Each row is a point on a tangle of strands that fork, close into loops and nearly touch. The rows are in no order.
Points whose rows are less than 92.9 apart are linked; no others are. Some points are linked to none.
<452>: -15 -29 -18 12 3 -25 -1 1 7 5 11 -34 8 -30 10 -28 15 9 -22 -19 -18 -12
 19 -6 -11 5 -3 -20 21 3 -21 -2 -30 12 -16 15 -11 20 9 16 -11 6 1 15 -8
 -18 4
<799>: 8 1 11 -23 -8 -4 38 12 -5 -22 -1 7 -4 -13 -12 5 -5 -8 25 -12 13 17 26
 -13 23 -18 48 10 -13 14 23 -19 -8 -16 11 -15 0 -8 16 5 7 2 22 -27 7 -18
 -2
<1014>: -6 -24 7 8 11 -3 -23 2 -10 -5 -14 29 1 25 31 16 17 -10 19 2 -1 5 36 20
 -16 19 -14 4 18 -5 -13 26 8 33 -3 0 -31 15 -10 -7 -4 12 -20 0 33 1 27
<896>: 24 18 7 -17 8 19 12 13 -5 -7 -19 55 -12 33 -16 17 -7 -20 30 13 12 2 -20
 -3 24 -2 15 11 5 7 24 -5 14 -26 26 -13 -11 -3 0 -11 31 -18 5 -29 9 8 -6
<132>: 39 -17 -6 20 -4 43 -20 -34 -5 39 -8 0 5 10 0 21 -29 -3 -25 18 6 4 4 11
 -4 0 -18 -13 -12 -18 29 9 -22 -19 -4 4 18 -2 -17 -3 21 -12 11 16 -4 -1
 -9
<635>: -5 17 9 -27 0 -11 -43 17 11 -13 -13 24 -11 11 -16 0 24 19 9 44 -23 -7
 -15 -31 12 3 -4 4 -27 14 -20 -7 18 -6 3 -11 -11 4 10 9 9 -1 -34 -12 -1
 27 24
<568>: -21 -21 7 48 -6 23 35 -14 -17 10 6 -20 27 4 18 0 -16 -16 -26 3 -3 4 -7 5
 -23 25 -23 4 10 5 -5 17 7 25 -7 6 -22 -8 16 12 -23 -26 -9 31 2 9 0
<528>: -3 -10 -6 22 36 19 7 -26 -15 4 2 16 16 16 6 -8 -17 -10 -27 3 -20 -21 5 0
 -9 22 -29 -2 34 17 -13 23 -36 4 -18 20 -32 10 12 9 31 -22 -14 26 14 5
 12
<410>: 11 -10 2 -2 0 10 -16 39 17 5 -5 -17 2 -13 7 -39 10 36 0 25 -14 -8 -36
 -13 9 13 -5 -6 -8 3 -7 -26 11 -11 -16 5 5 -1 -4 7 -21 -18 -19 -13 -25
 22 -1
<149>: 6 0 5 -9 -10 7 27 26 -21 11 -21 10 -11 23 -8 18 -19 -28 26 -21 39 4 -5
 33 0 -5 4 -4 -7 2 38 17 13 9 12 -4 17 -7 -22 -13 -14 11 15 -24 15 -9 -7
<831>: -29 15 -22 -11 -17 -22 -55 25 9 1 -10 7 -27 22 -1 7 33 -5 -2 18 4 -9 2
 19 -14 -12 -37 3 4 -26 -43 4 21 17 10 -2 20 2 -38 -12 -12 24 -14 5 13
 15 14
<1008>: -5 -17 7 -8 5 0 -44 -1 20 0 5 -1 2 -10 20 -25 35 29 6 17 -36 3 26 -15 -3
 -2 -3 -6 -2 -4 -33 -20 -6 5 -21 -5 -17 11 6 21 -11 -11 -26 2 4 0 6
<605>: 9 9 3 -26 3 9 -37 -4 3 -16 1 26 -17 8 -4 -14 35 15 26 17 -19 6 20 -7 19
 -9 4 -4 -11 -12 -32 -6 -3 -30 -1 15 8 23 -6 -4 25 -1 10 -20 4 -11 4
<778>: -3 -4 6 7 4 19 49 24 8 -2 13 -6 18 10 30 -20 -16 10 6 -9 9 -3 -41 11 29
 19 -9 22 11 8 -11 5 33 24 -12 5 -28 3 3 -10 -11 -33 -8 0 -9 17 -10
<1044>: -5 23 19 2 5 10 68 -6 -12 -14 14 6 1 11 -4 19 -23 -30 25 -26 16 14 -4 5
 4 -3 23 32 4 17 15 10 14 6 8 -15 -9 -13 12 -14 5 4 22 -4 7 -9 -22
<615>: 17 -5 2 -1 8 10 -7 -41 1 -18 12 -2 4 -22 -2 -2 -2 21 0 6 -23 19 24 -18 7
 -8 28 10 -22 -1 -3 -10 -14 -15 -3 -22 -7 -15 31 10 24 -4 6 8 6 -9 -11
<578>: -9 8 3 0 9 -25 43 -29 14 -14 16 0 10 -11 -3 24 -29 -31 -10 -23 5 -4 16
 -32 -5 -9 28 25 6 13 9 1 -13 9 -1 -24 -25 -13 25 0 23 24 8 11 13 -16
 -14
<353>: 6 2 -36 -30 8 -49 -10 12 25 8 -3 -5 -6 -10 -9 -7 3 13 -9 -16 -12 -28 -14
 -21 24 -1 5 -15 17 1 -21 -6 -23 -17 -5 27 13 33 -4 -3 35 21 2 -20 -14
 -14 4
<126>: -9 3 1 23 -4 -7 10 -20 -24 9 -17 -8 14 10 -7 24 -23 -15 -13 13 10 1 -25
 12 -31 19 -15 2 5 15 21 29 9 17 17 -9 -10 -15 12 7 -13 5 -18 22 -4 26
 14
<1208>: -23 39 -17 -8 -10 -31 -15 15 -3 -22 12 3 -30 5 -24 -5 24 3 8 5 -2 4 -29
 11 -2 -1 -2 16 0 -13 -38 -5 32 -6 22 15 17 3 -14 -14 8 9 8 -8 0 -3 1
<677>: 23 -6 9 -11 30 13 18 -7 -4 -12 11 11 10 -14 -1 -22 -1 16 -5 -9 -7 -16 11
 -23 30 5 8 -10 13 20 9 -2 -40 -22 -12 15 -7 16 0 -5 30 -11 9 -9 -12 -1
 5
<1034>: 7 -24 3 13 18 10 16 -16 -15 4 13 1 10 -24 1 -19 -12 -6 -25 -17 -5 -8 31
 -9 3 3 5 -13 10 16 10 12 -50 -2 -16 18 -15 18 6 6 21 4 16 12 1 -19 9
<1079>: -32 10 -17 22 5 -26 17 -13 -19 -11 2 -20 -5 16 5 10 1 -10 -5 -17 8 2 -9
 30 -33 15 -29 12 30 -3 -15 27 18 22 7 18 -6 8 -6 -13 -12 17 -5 23 5 4 7
<991>: -7 6 5 7 3 -15 5 1 14 -7 -2 30 -5 18 20 37 -5 -29 17 0 4 8 -9 5 -11 11 6
 17 7 -1 7 1 49 25 19 -22 -23 -17 -1 -12 -11 -7 -21 -5 9 11 1
<441>: -6 -9 -10 -17 1 -31 20 40 22 -17 16 -5 -8 -19 18 -17 17 10 12 -24 5 -11
 5 -6 14 4 25 8 20 3 -17 -11 12 17 -7 19 -7 22 -5 2 -14 10 5 -22 -3 -12
 0
<60>: -15 -23 -2 -14 -10 -28 -29 -17 -7 -16 -13 -10 1 -21 -5 3 22 17 -1 4 0 11
 45 -10 -14 -20 16 -16 -17 -4 1 7 -8 12 14 -22 1 -8 22 18 -7 31 -5 12 14
 -6 27
<1201>: -1 25 -45 -19 -7 -45 -10 15 33 7 5 -3 -19 6 -8 11 -5 -9 -12 -13 4 -24
 -25 2 6 -6 -6 2 17 -24 -29 -19 -2 -12 7 28 23 14 -22 -14 25 15 10 -17 0
 -19 -15
<144>: 23 31 4 0 7 26 27 -31 11 7 14 21 -7 14 -11 34 -28 -15 1 -11 -10 16 -21
 -9 13 -6 18 26 9 2 17 -7 -1 -24 7 -11 -2 -11 11 -15 39 -22 13 3 -9 -12
 -37
<931>: -15 8 -4 6 0 -5 5 -5 30 2 12 -3 16 6 14 -6 -3 1 -9 15 -20 -6 -34 -8 -1
 19 -16 15 15 -3 -33 -16 24 16 -9 0 -28 1 10 10 -9 -28 -32 13 -9 21 -13
<50>: -14 -25 -4 -9 5 -32 -12 -4 -15 -10 -1 -6 6 -25 -5 -16 34 3 4 -25 -2 -16
 51 3 4 -9 9 -30 17 12 -12 34 -38 17 8 6 -8 25 16 8 5 33 16 2 2 -14 25
<622>: 9 -23 34 23 17 54 17 -11 -9 -3 18 6 17 -9 34 -22 0 13 -10 2 -11 9 33 -6
 5 5 7 5 4 -2 1 -14 -11 4 -21 -2 -28 -3 11 13 -6 -33 3 12 10 -1 -9
<305>: 3 13 3 -18 1 -25 32 18 -3 -13 -18 39 -2 14 -12 25 -15 -24 30 0 18 -2 -19
 -11 15 3 27 17 2 25 24 -3 18 2 30 -21 -16 -9 9 -6 13 4 -8 -29 12 11 11
<1109>: -7 2 -15 -22 -17 -19 -53 40 7 -8 -6 -4 -24 -8 -12 -20 37 19 4 20 -1 -8 0
 -5 6 -3 -13 -13 -9 -13 -30 -9 4 -7 0 18 32 13 -20 -5 -13 19 5 -20 -11 5
 15
<804>: 5 17 18 0 -11 19 -19 -5 -32 -23 -1 2 -8 3 -19 -3 17 20 20 30 0 16 -10 12
 -7 5 -1 10 -35 11 -3 16 18 -8 9 2 14 -4 9 -3 -13 -2 1 0 -9 23 16
<550>: -1 -6 -5 -19 -13 -16 -11 52 9 -15 2 1 -22 -11 -7 -18 26 12 22 -4 12 -3 3
 6 15 0 20 -2 -2 -8 -11 -19 19 -5 5 19 21 10 -20 -1 -17 3 15 -37 -5 -10
 7
<240>: -4 -13 13 44 -3 25 20 -33 -15 3 17 -32 9 -21 6 -2 -17 -4 -17 -15 -4 20
 23 5 -23 0 10 7 -12 -13 11 1 -9 0 -13 -3 -5 -19 18 6 -13 0 22 28 -2 -21
 -21
<243>: 7 12 11 -23 11 15 59 36 10 17 6 6 -6 19 8 -11 -26 -22 14 -24 16 2 -34 -4
 32 -5 3 12 9 20 26 -1 30 28 -6 -11 -13 -2 -11 -10 1 -20 -10 -17 5 -4
 -30
<295>: 4 3 14 -28 5 -12 -11 8 -5 -18 -18 12 10 -13 -20 -8 16 27 9 36 -6 -6 -6
 -34 19 6 9 -8 -25 26 11 2 -3 -15 8 -9 -2 -4 28 13 8 5 -17 -18 -14 27 34
<298>: 11 7 -8 -11 -10 -3 -19 -2 4 -10 11 2 -15 -16 -10 -8 23 11 16 -2 -14 14
 20 2 13 -15 22 -3 -18 -22 -21 -29 -10 -33 3 15 29 12 -6 -15 16 -1 31
 -26 -4 -30 -11
<815>: 6 -37 12 17 17 28 -23 -29 -33 -14 -5 18 4 5 6 -8 0 -3 -14 8 -14 0 53 13
 -15 6 -13 -9 5 4 -4 38 -32 7 -5 -2 -26 2 19 21 18 7 4 24 28 -7 26
<545>: 25 -7 20 -5 0 28 16 -5 -10 7 -13 1 14 -15 -7 -10 -14 21 2 8 4 9 -2 -15
 18 -10 23 -8 -25 14 39 -8 -9 -14 1 -20 2 -22 15 15 1 -16 -2 -2 -8 3 -3
<1091>: 31 26 18 -7 0 32 -19 0 2 5 -5 22 2 15 -16 -1 5 18 0 38 -12 -1 -47 -13 15
 4 -6 7 -17 15 14 -7 20 -26 6 -8 4 -16 9 5 9 -37 -22 -2 -19 28 -3
<731>: 1 -16 -3 -4 -17 -4 -20 26 -18 6 -30 -8 0 3 -6 3 -1 4 5 13 32 -5 4 24 -13
 11 -15 -22 -6 -4 18 18 -2 6 8 11 23 5 -24 3 -27 24 1 -10 -3 14 31
<379>: 22 8 0 17 -9 41 -14 -29 9 26 3 5 -10 14 2 40 -32 -21 -8 1 5 18 -6 13 -12
 -6 -11 1 3 -21 27 3 6 -13 6 -11 18 -22 -9 -12 3 -19 15 16 -11 -11 -33
<657>: 10 2 4 -7 -15 22 -56 10 15 4 -4 27 -19 19 3 9 10 -12 18 34 3 5 5 10 -6
 -3 -16 -3 -10 -25 -8 -9 20 -6 5 -1 14 -4 -30 -3 -12 -11 -9 -9 6 13 0
<448>: 4 -16 -16 20 -12 -14 -19 -48 -23 2 4 -36 0 -27 -17 7 -1 6 -19 -13 -3 16
 33 14 -21 -19 2 -10 -29 -22 4 12 -24 -12 7 -2 29 -6 9 -7 8 28 27 21 -2
 -24 5
<651>: 32 10 18 -17 19 36 -4 8 -7 0 -23 43 3 30 -9 2 -1 5 10 23 7 -12 -20 -11
 24 7 -3 -5 4 13 30 6 5 -26 9 -3 -5 -2 -7 -4 19 -22 -14 -17 0 26 8
<583>: -18 3 4 -23 8 -11 -50 20 16 -8 -2 11 -12 13 4 -19 40 25 13 18 -32 -8 4
 -14 10 0 -15 0 -3 11 -50 0 8 6 -15 -2 -14 23 -4 11 -3 0 -32 -1 1 13 22
<198>: -5 0 8 -27 15 -2 -43 -4 -21 -16 -19 18 -3 21 -10 -6 35 18 16 24 -18 -11
 22 -4 11 -9 -22 -16 -20 14 -30 40 -21 -14 -6 -4 1 23 13 1 16 21 -2 -2 5
 15 36
<882>: 2 7 -9 9 2 -19 11 -35 -20 4 -10 -10 17 -14 -22 10 -26 0 -17 4 3 -6 -17
 -5 -10 8 3 -2 -7 19 20 23 -21 -4 10 -1 -3 -8 21 9 15 14 -3 14 -11 11 15
<148>: -4 16 15 -1 -12 -10 52 10 5 -14 2 18 5 10 8 23 -6 -27 25 -12 17 13 -21 3
 15 2 27 32 -9 11 11 3 49 20 27 -31 -19 -21 9 -15 -5 -9 -5 -15 5 3 -6
<555>: 27 10 -6 8 17 28 32 -5 11 41 12 -13 13 -1 -4 -8 -35 13 -26 -13 -6 -8 -43
 -21 24 -3 -2 -1 6 19 28 -14 -23 -15 -15 8 3 5 -5 -3 25 -29 -7 10 -21 0
 -21
<780>: -28 -2 -18 11 -16 -43 23 9 13 -15 17 -46 0 -28 17 -18 19 12 -16 -22 6 -5
 -2 5 -15 -4 0 8 11 -16 -27 -21 14 18 -1 5 7 -4 1 -1 -33 18 3 7 -11 -5
 -13
<672>: -12 -5 11 22 12 8 11 -30 -30 -24 23 -25 14 -20 9 -30 21 15 0 -5 -24 12
 16 17 -7 8 -3 3 -4 3 -36 11 -12 6 -13 8 -8 7 25 1 -10 -5 19 18 -9 0 -4
<131>: 5 7 12 4 -7 18 6 -18 -43 -18 -13 6 -1 6 -16 16 -6 -1 23 7 21 20 8 24 -13
 2 10 4 -17 4 19 31 6 -8 20 0 12 -9 6 -5 -3 15 22 1 4 8 10
<1204>: 5 6 -15 4 -12 0 9 32 29 16 19 -34 -9 -26 0 -18 -10 9 -4 -24 1 -2 -14 5 3
 -11 11 0 -3 -18 6 -45 -8 -9 -17 3 33 -15 -18 -10 -23 -4 15 -15 -13 -28
 -33
<512>: -11 -4 -8 -11 -14 -43 15 33 -11 -9 -19 -13 -2 -12 -7 0 3 8 2 -6 25 -11
 -12 6 -3 10 11 -9 1 16 14 11 11 15 14 8 12 7 -6 4 -21 28 -7 -13 -9 14
 30
<1058>: 9 20 16 6 -12 27 -4 19 5 11 3 5 -1 8 -11 -11 6 9 9 26 -3 8 -57 9 10 8
 -10 15 -19 7 3 -5 43 3 11 -14 6 -23 -3 2 -19 -39 -16 -5 -24 24 -12
<1103>: -2 8 6 0 -12 12 -28 30 25 -6 14 22 -25 8 2 3 16 -12 26 8 6 13 -1 15 6 3
 4 17 -4 -25 -7 -20 44 6 10 -2 11 -9 -34 -9 -18 -28 -3 -22 6 -4 -7
<503>: 0 -20 12 16 -13 10 19 13 22 32 13 -34 7 -18 8 2 -29 -19 -21 -30 9 3 21
 -12 -15 -18 11 -8 -6 -9 37 -28 -16 12 -27 -13 11 -19 -7 10 -22 5 8 8 7
 -31 -25
<1039>: 20 -19 5 2 3 10 -2 11 3 16 -11 -20 17 -31 1 -35 4 35 -7 12 -10 -4 -14
 -18 12 0 13 -24 -21 8 24 -24 -21 -19 -14 -5 11 -5 8 8 -11 -7 -4 -13 -23
 6 3
<423>: -3 14 -6 -19 17 -27 -7 -6 24 3 -13 26 12 8 -3 10 -12 -1 -4 17 -12 -21
 -28 -26 8 16 1 3 15 20 -3 -4 -1 3 6 -7 -26 1 12 15 21 -2 -39 -5 -2 25
 11
<468>: 11 18 12 -6 25 41 59 14 3 20 15 -3 6 10 10 -20 -31 -2 -8 -25 9 -7 -35
 -12 29 -4 -5 6 20 26 18 -4 -6 6 -16 5 -17 4 -3 -5 14 -29 1 7 -3 5 -29
<768>: -9 -8 13 39 6 43 39 -20 8 26 15 -6 24 8 25 8 -29 -21 -30 -5 -5 2 -16 -13
 -4 9 -17 9 17 5 7 -5 6 16 -14 -6 -31 -14 22 9 -6 -41 -3 32 -3 4 -26
<417>: 10 -27 6 9 9 15 16 11 5 37 -7 3 16 1 7 5 -44 -27 -29 -13 16 -13 6 -19 -7
 -5 -1 -20 12 17 50 4 -33 8 -15 0 -13 8 -10 16 8 3 -8 11 15 -7 0
<359>: 0 25 -12 14 -5 15 -13 -11 20 22 7 14 -11 20 1 33 -25 -32 -3 2 6 5 -36 15
 -19 7 -28 6 22 -9 13 0 31 3 17 -8 9 -23 -13 -14 -17 -27 0 10 -20 5 -24
<101>: -6 9 -6 9 -8 -4 -28 -26 18 4 8 -11 -3 -6 3 12 -3 -2 -7 6 -12 12 7 0 -21
 -6 -5 7 -1 -21 -13 -15 7 -4 1 -6 5 -18 -2 6 -7 -2 -11 14 1 -5 -15
<598>: -43 27 -10 9 -8 -37 5 -9 -20 -16 1 -26 -7 10 -2 5 20 9 -10 4 -9 8 -23 20
 -27 2 -29 17 2 3 -36 22 33 23 14 -5 -3 -3 -3 -7 -12 19 -22 30 -5 28 14
<366>: 11 -3 8 -16 5 11 -49 0 -16 0 -28 5 2 17 -16 -3 16 23 -7 44 -11 -11 1 -17
 3 8 -33 -22 -24 15 1 24 -21 -21 -17 6 3 17 8 4 5 7 -21 -2 -9 32 34
<835>: -24 -1 -22 10 -9 -21 -16 16 2 -5 -4 -9 -16 16 12 13 12 -10 -1 -6 15 -2 6
 34 -26 11 -30 5 25 -20 -21 11 22 26 6 17 9 5 -33 -15 -24 18 -11 4 12 6
 11
<420>: 4 14 0 -3 16 16 -17 -14 -7 -10 8 12 -3 13 -1 -12 8 11 11 7 -13 3 -1 12 3
 12 -10 2 9 -3 -20 6 -4 -15 -12 25 -2 18 -6 -3 14 -10 2 2 -4 3 -3
<95>: -12 11 -15 5 -26 4 -63 23 9 -4 4 -4 -22 0 -3 -8 23 2 3 30 -5 3 2 7 -10
 -7 -28 7 -13 -22 -29 -16 11 5 -2 -2 29 -9 -32 -6 -35 3 -19 1 -1 17 7
<696>: 9 -5 -6 -2 -13 13 6 25 -11 31 -22 -15 -3 11 -6 5 -32 -17 -1 -11 40 -10
 -11 31 -5 -1 -17 -23 0 -6 37 16 -11 3 0 11 27 -4 -32 -1 -22 12 14 -8 2
 -7 -4
<347>: 18 -5 -7 16 -3 4 25 -5 4 34 -2 -34 27 -29 -4 -25 -23 26 -23 1 -7 -8 -45
 -16 12 1 8 -9 -19 16 21 -22 -21 -14 -11 -7 8 -9 14 3 2 -13 -3 5 -30 5
 -14
<352>: -9 19 -26 -32 -8 -37 -28 12 24 6 -13 28 -19 20 -7 14 25 -14 7 6 -2 -14 0
 -2 7 -15 2 -4 2 -27 -42 -15 6 -12 18 5 12 9 -16 -8 30 19 8 -20 22 -16 3
<505>: -22 -11 -27 16 -8 -33 -2 6 -4 -2 2 -55 5 -27 3 -31 14 21 -22 -1 -17 -7
 -16 1 -21 7 -18 -10 13 -3 -34 -6 -6 11 -10 10 6 6 5 5 -25 7 -6 20 -21 8
 1
<370>: 37 -9 15 -5 10 44 14 -29 -7 -18 5 14 -4 -5 -3 12 -16 16 -1 3 -1 21 26
 -19 23 -8 36 10 -15 5 32 -6 -21 -24 1 -26 -4 -19 19 5 31 -15 15 7 10 -4
 -12
<873>: 0 -24 12 16 -12 16 -5 21 30 23 2 -18 5 -13 24 -4 -10 -6 -3 -6 5 5 18 -2
 -9 -3 2 -4 2 -16 19 -35 7 14 -16 -13 0 -21 -17 15 -44 -18 -13 0 3 -13
 -18
<868>: -25 5 -17 -29 -11 -45 -19 9 -18 -12 -17 -5 -13 0 -15 -1 44 10 5 -9 7 -7
 20 13 0 -22 -2 -24 -2 -6 -33 20 -4 1 21 8 28 16 -2 -10 7 43 23 -6 1 -5
 23
<115>: -22 9 -22 -38 -13 -46 -27 6 3 0 -21 18 -12 16 -13 14 44 5 8 6 -7 -5 21
 -3 9 -42 9 -15 -14 -19 -43 4 -4 -13 30 -12 21 3 0 -5 30 38 22 -5 22 -20
 24
<277>: -22 -4 -11 2 -8 -44 1 -33 -1 -11 -11 -15 0 -11 -6 25 -1 -6 -20 -17 6 4
 29 -7 -25 -21 12 3 -5 -8 9 11 5 9 18 -25 -4 -25 19 13 6 39 -5 24 18 -12
 7
<551>: -15 11 -3 7 4 -12 30 16 31 -3 17 0 0 11 22 9 -10 -17 8 -12 6 -1 -24 7 0
 16 -3 22 19 -4 -11 -7 42 24 2 6 -21 0 -8 -8 -16 -14 -13 1 -3 3 -14
<990>: -3 -3 15 4 -29 11 23 24 13 3 5 -6 21 -4 15 -23 3 13 6 7 7 5 -53 9 26 13
 -3 18 -20 -4 -10 -13 48 18 1 -25 -14 -13 6 -9 -21 -29 -19 -10 -15 20
 -13
<770>: -2 17 1 10 7 1 39 -29 -33 -14 6 0 1 1 -17 17 -24 -18 10 -22 18 9 6 15
 -11 2 14 13 1 8 15 26 -18 -9 8 7 4 1 10 -14 15 21 35 4 3 -14 -7
<183>: 7 -3 -18 -18 1 -27 1 21 10 7 -14 -4 1 -7 -9 -6 -13 4 -1 -4 15 -22 -17
 -11 10 7 7 -16 10 10 12 -1 -17 -12 -2 20 12 20 -8 4 7 19 1 -16 -12 0 10
<911>: -1 -6 -5 -6 -11 -21 -21 -21 -25 -17 -5 -23 1 -32 -21 -5 18 20 3 6 -4 14
 22 -1 -6 -19 16 -20 -33 -1 5 7 -19 -9 17 -4 26 -2 23 -1 0 23 17 0 -13
 -3 19
<1155>: 9 -38 10 5 5 15 -9 -7 -10 -1 -8 14 5 -9 11 -1 -6 -8 -8 -4 11 -1 54 -1
 -10 2 7 -15 4 0 22 13 -30 7 -7 4 -16 12 4 18 -1 15 7 3 21 -16 16
<381>: -7 -8 -4 26 4 1 -7 -35 -16 -6 23 -32 1 -25 0 -14 11 5 -8 -28 -16 17 38
 17 -18 -9 2 -5 -4 -19 -16 3 -23 -5 -11 14 9 4 7 -6 -2 9 29 18 -4 -34
 -13
<965>: -14 11 -13 -11 15 -37 6 -15 -2 -6 -13 22 -1 13 0 18 -3 -18 10 -20 5 -12
 7 5 -9 0 2 5 21 0 -13 14 -11 4 10 2 -12 11 4 -5 20 31 1 -2 22 -8 0
<1059>: -31 17 4 8 -2 -21 0 -28 -27 -24 15 -30 4 -9 -2 -16 30 20 -1 -1 -25 15 -1
 12 -16 -10 -11 9 -17 0 -47 16 11 9 5 -13 -1 -4 20 3 -12 12 -1 28 -7 9 7
<391>: 16 -11 18 -23 15 21 -13 2 7 -24 6 33 -4 -5 15 -18 27 19 24 10 -13 7 41
 -16 21 -1 23 2 3 -2 -7 -18 -3 -17 -7 3 -13 13 -1 8 9 -15 -3 -21 9 -6 5
<726>: 34 -21 -6 23 14 39 1 -18 -11 42 -2 -11 16 0 -6 -9 -27 20 -38 1 -5 -7 -12
 -11 13 2 -16 -17 -5 4 33 -2 -36 -25 -16 18 11 11 -13 -2 23 -24 -3 13
 -13 3 2
<431>: -14 3 -10 18 -5 -31 3 -33 -8 2 -18 -1 0 13 -2 46 -23 -31 -17 -7 14 0 0 3
 -38 -1 -8 3 12 -6 24 19 15 16 25 -25 -11 -25 14 1 -5 27 -13 26 11 10 -1
<375>: 13 -16 4 -16 5 -13 12 -13 4 -23 10 -3 3 -42 -4 -11 12 12 11 -7 -13 9 36
 -25 24 -18 47 -7 -17 5 7 -22 -33 -14 1 -12 1 1 31 2 17 5 22 -17 -7 -19
 -3
<345>: 4 24 16 12 -22 17 -10 -2 -9 -10 12 -13 3 -9 -8 -20 19 25 8 37 -17 10 -42
 2 -5 1 -2 18 -39 3 -21 -15 23 -5 2 -15 9 -17 16 -6 -22 -15 -5 2 -22 24
 -7
<192>: 24 3 -12 -3 10 2 0 -14 9 4 16 -3 -1 -19 -7 -13 1 24 0 -8 -24 2 1 -12 23
 -3 15 -1 -8 -7 0 -26 -25 -33 -9 19 20 21 -2 -14 30 -10 14 -16 -18 -16
 -13
<527>: -15 1 6 14 -8 -16 16 -3 16 -2 6 -11 -4 4 11 32 -12 -33 -1 -27 20 2 26 6
 -24 -8 9 9 12 -15 21 -7 17 17 1 -7 3 -16 -11 -3 -22 18 3 4 13 -19 -12
<930>: 3 -16 8 10 1 18 9 15 11 28 -9 -4 10 3 14 2 -25 -10 -9 -1 9 -4 -7 -1 -2
 10 -7 -12 13 8 29 -6 1 12 -7 1 -12 -5 -13 19 -20 -19 -19 7 0 5 -5
<29>: 0 -10 -7 18 5 15 -18 -11 -23 10 -8 -12 7 9 -4 -10 -5 3 -13 12 -2 -2 -5
 18 -18 20 -30 -18 10 -2 -7 24 -21 -6 -14 30 3 16 -11 6 0 -2 2 16 -4 7
 13
<229>: 12 -15 12 -12 -2 8 17 13 18 31 -5 11 5 16 3 34 -44 -47 -10 -24 22 -3 18
 -14 -11 -22 12 -13 9 0 56 -4 -16 11 -16 -24 2 -4 -10 1 7 16 10 -1 29
 -18 -16
<946>: -10 31 -17 -4 -13 -12 -11 33 19 -11 13 22 -35 16 -20 6 11 -21 16 3 13 0
 -29 13 7 2 4 20 9 -25 -18 -18 38 -8 21 12 14 1 -28 -17 5 -14 17 -27 9
 -11 -14
<1107>: 6 -20 5 6 0 10 -25 -5 -8 14 -21 0 13 3 -1 0 -8 8 -14 28 -3 -6 1 -8 -11
 17 -15 -20 0 10 15 8 -14 -2 -11 6 -8 4 0 20 -7 -7 -24 9 -2 21 23
<1007>: 3 3 -3 -3 -7 -6 3 2 32 14 -1 20 -11 25 11 54 -32 -54 -1 -22 17 -5 12 -3
 -20 -16 3 -3 18 -23 28 -14 12 7 1 -21 2 -14 -11 -15 -8 13 13 -7 16 -16
 -28
<176>: -22 -9 -16 -6 -13 -50 1 -5 -23 -10 -9 -22 -4 -19 -9 3 27 1 -11 -28 19
 -12 30 19 -19 -14 1 -28 7 -3 -3 24 -18 13 14 14 20 16 0 -3 -7 48 22 3 1
 -10 18
<681>: -16 3 4 -4 -11 -28 35 4 16 -14 15 -18 14 -27 11 -9 4 2 2 -20 6 -1 -4 -11
 4 -2 25 13 -4 -2 -13 -22 10 10 -1 -8 -7 0 14 2 -18 11 7 -6 -5 -8 -13
<22>: -3 -9 12 1 6 12 -11 9 33 -4 14 14 5 2 33 -13 16 9 12 14 -19 4 3 -6 6 13
 0 14 10 -11 -25 -28 25 13 -17 2 -27 6 -8 10 -16 -30 -29 -4 5 9 -9
<301>: 8 7 6 21 29 37 16 -23 -1 15 11 15 18 19 15 3 -23 -6 -26 9 -13 -15 -20 -7
 2 19 -20 4 32 16 4 2 -12 -2 -16 15 -27 0 12 7 19 -47 -16 27 0 20 -10
<532>: -3 -8 15 0 24 22 -37 -24 -34 -18 -4 16 3 26 2 -11 21 12 10 14 -26 -7 33
 17 -3 -2 -30 -7 -1 12 -33 44 -25 -2 -18 -2 -13 18 13 9 14 1 0 21 19 6
 30
<639>: 1 -12 -17 1 -18 -10 4 27 30 19 17 -29 -2 -11 4 5 -16 -13 -21 -35 18 -12
 15 3 -12 -13 -2 -9 15 -16 14 -25 -25 4 -28 18 26 4 -28 -1 -18 14 17 -7
 4 -29 -19
<1045>: -8 3 16 38 -6 40 29 -10 -21 13 13 -31 10 -2 7 -4 -13 0 -2 -7 8 20 -12 27
 -14 11 -13 10 -3 -1 9 10 14 9 -4 5 2 -21 4 0 -30 -22 12 22 -10 0 -22
<136>: 5 -12 15 -9 18 17 -8 8 1 -22 2 46 -7 20 25 4 21 -2 36 2 0 6 36 12 10 14
 7 14 15 -4 -13 6 11 10 -5 8 -24 19 -16 -10 8 -7 -9 -20 25 -3 13
<821>: 9 10 12 -20 -1 25 35 27 1 22 -1 3 -16 19 -5 2 -24 -24 15 -28 21 7 -7 9
 16 -13 7 -2 3 6 36 -4 7 3 -5 -2 10 0 -22 -8 -2 -10 11 -16 9 -21 -33
<525>: 4 18 0 -26 10 -9 -5 7 -17 -20 -18 24 -6 7 -30 -3 14 10 17 27 0 -5 -18
 -15 22 10 4 -4 -12 17 -3 11 -4 -32 14 10 6 9 11 -8 29 8 5 -28 -10 16 24

A fork is a point with three links, a tip a point with one. Leave the first point through the second and follow the links. Name the first fork or tip that comes.
<243> / <821> => <50>
<1107> / <366> => <605>
<115> / <352> => <555>
<298> / <192> => <1107>

How many points has the smallest loop of links through each point below? Write - if it is on no loop.
<131> => 11
<651> => 10
<545> => -
<420> => 13
<136> => -
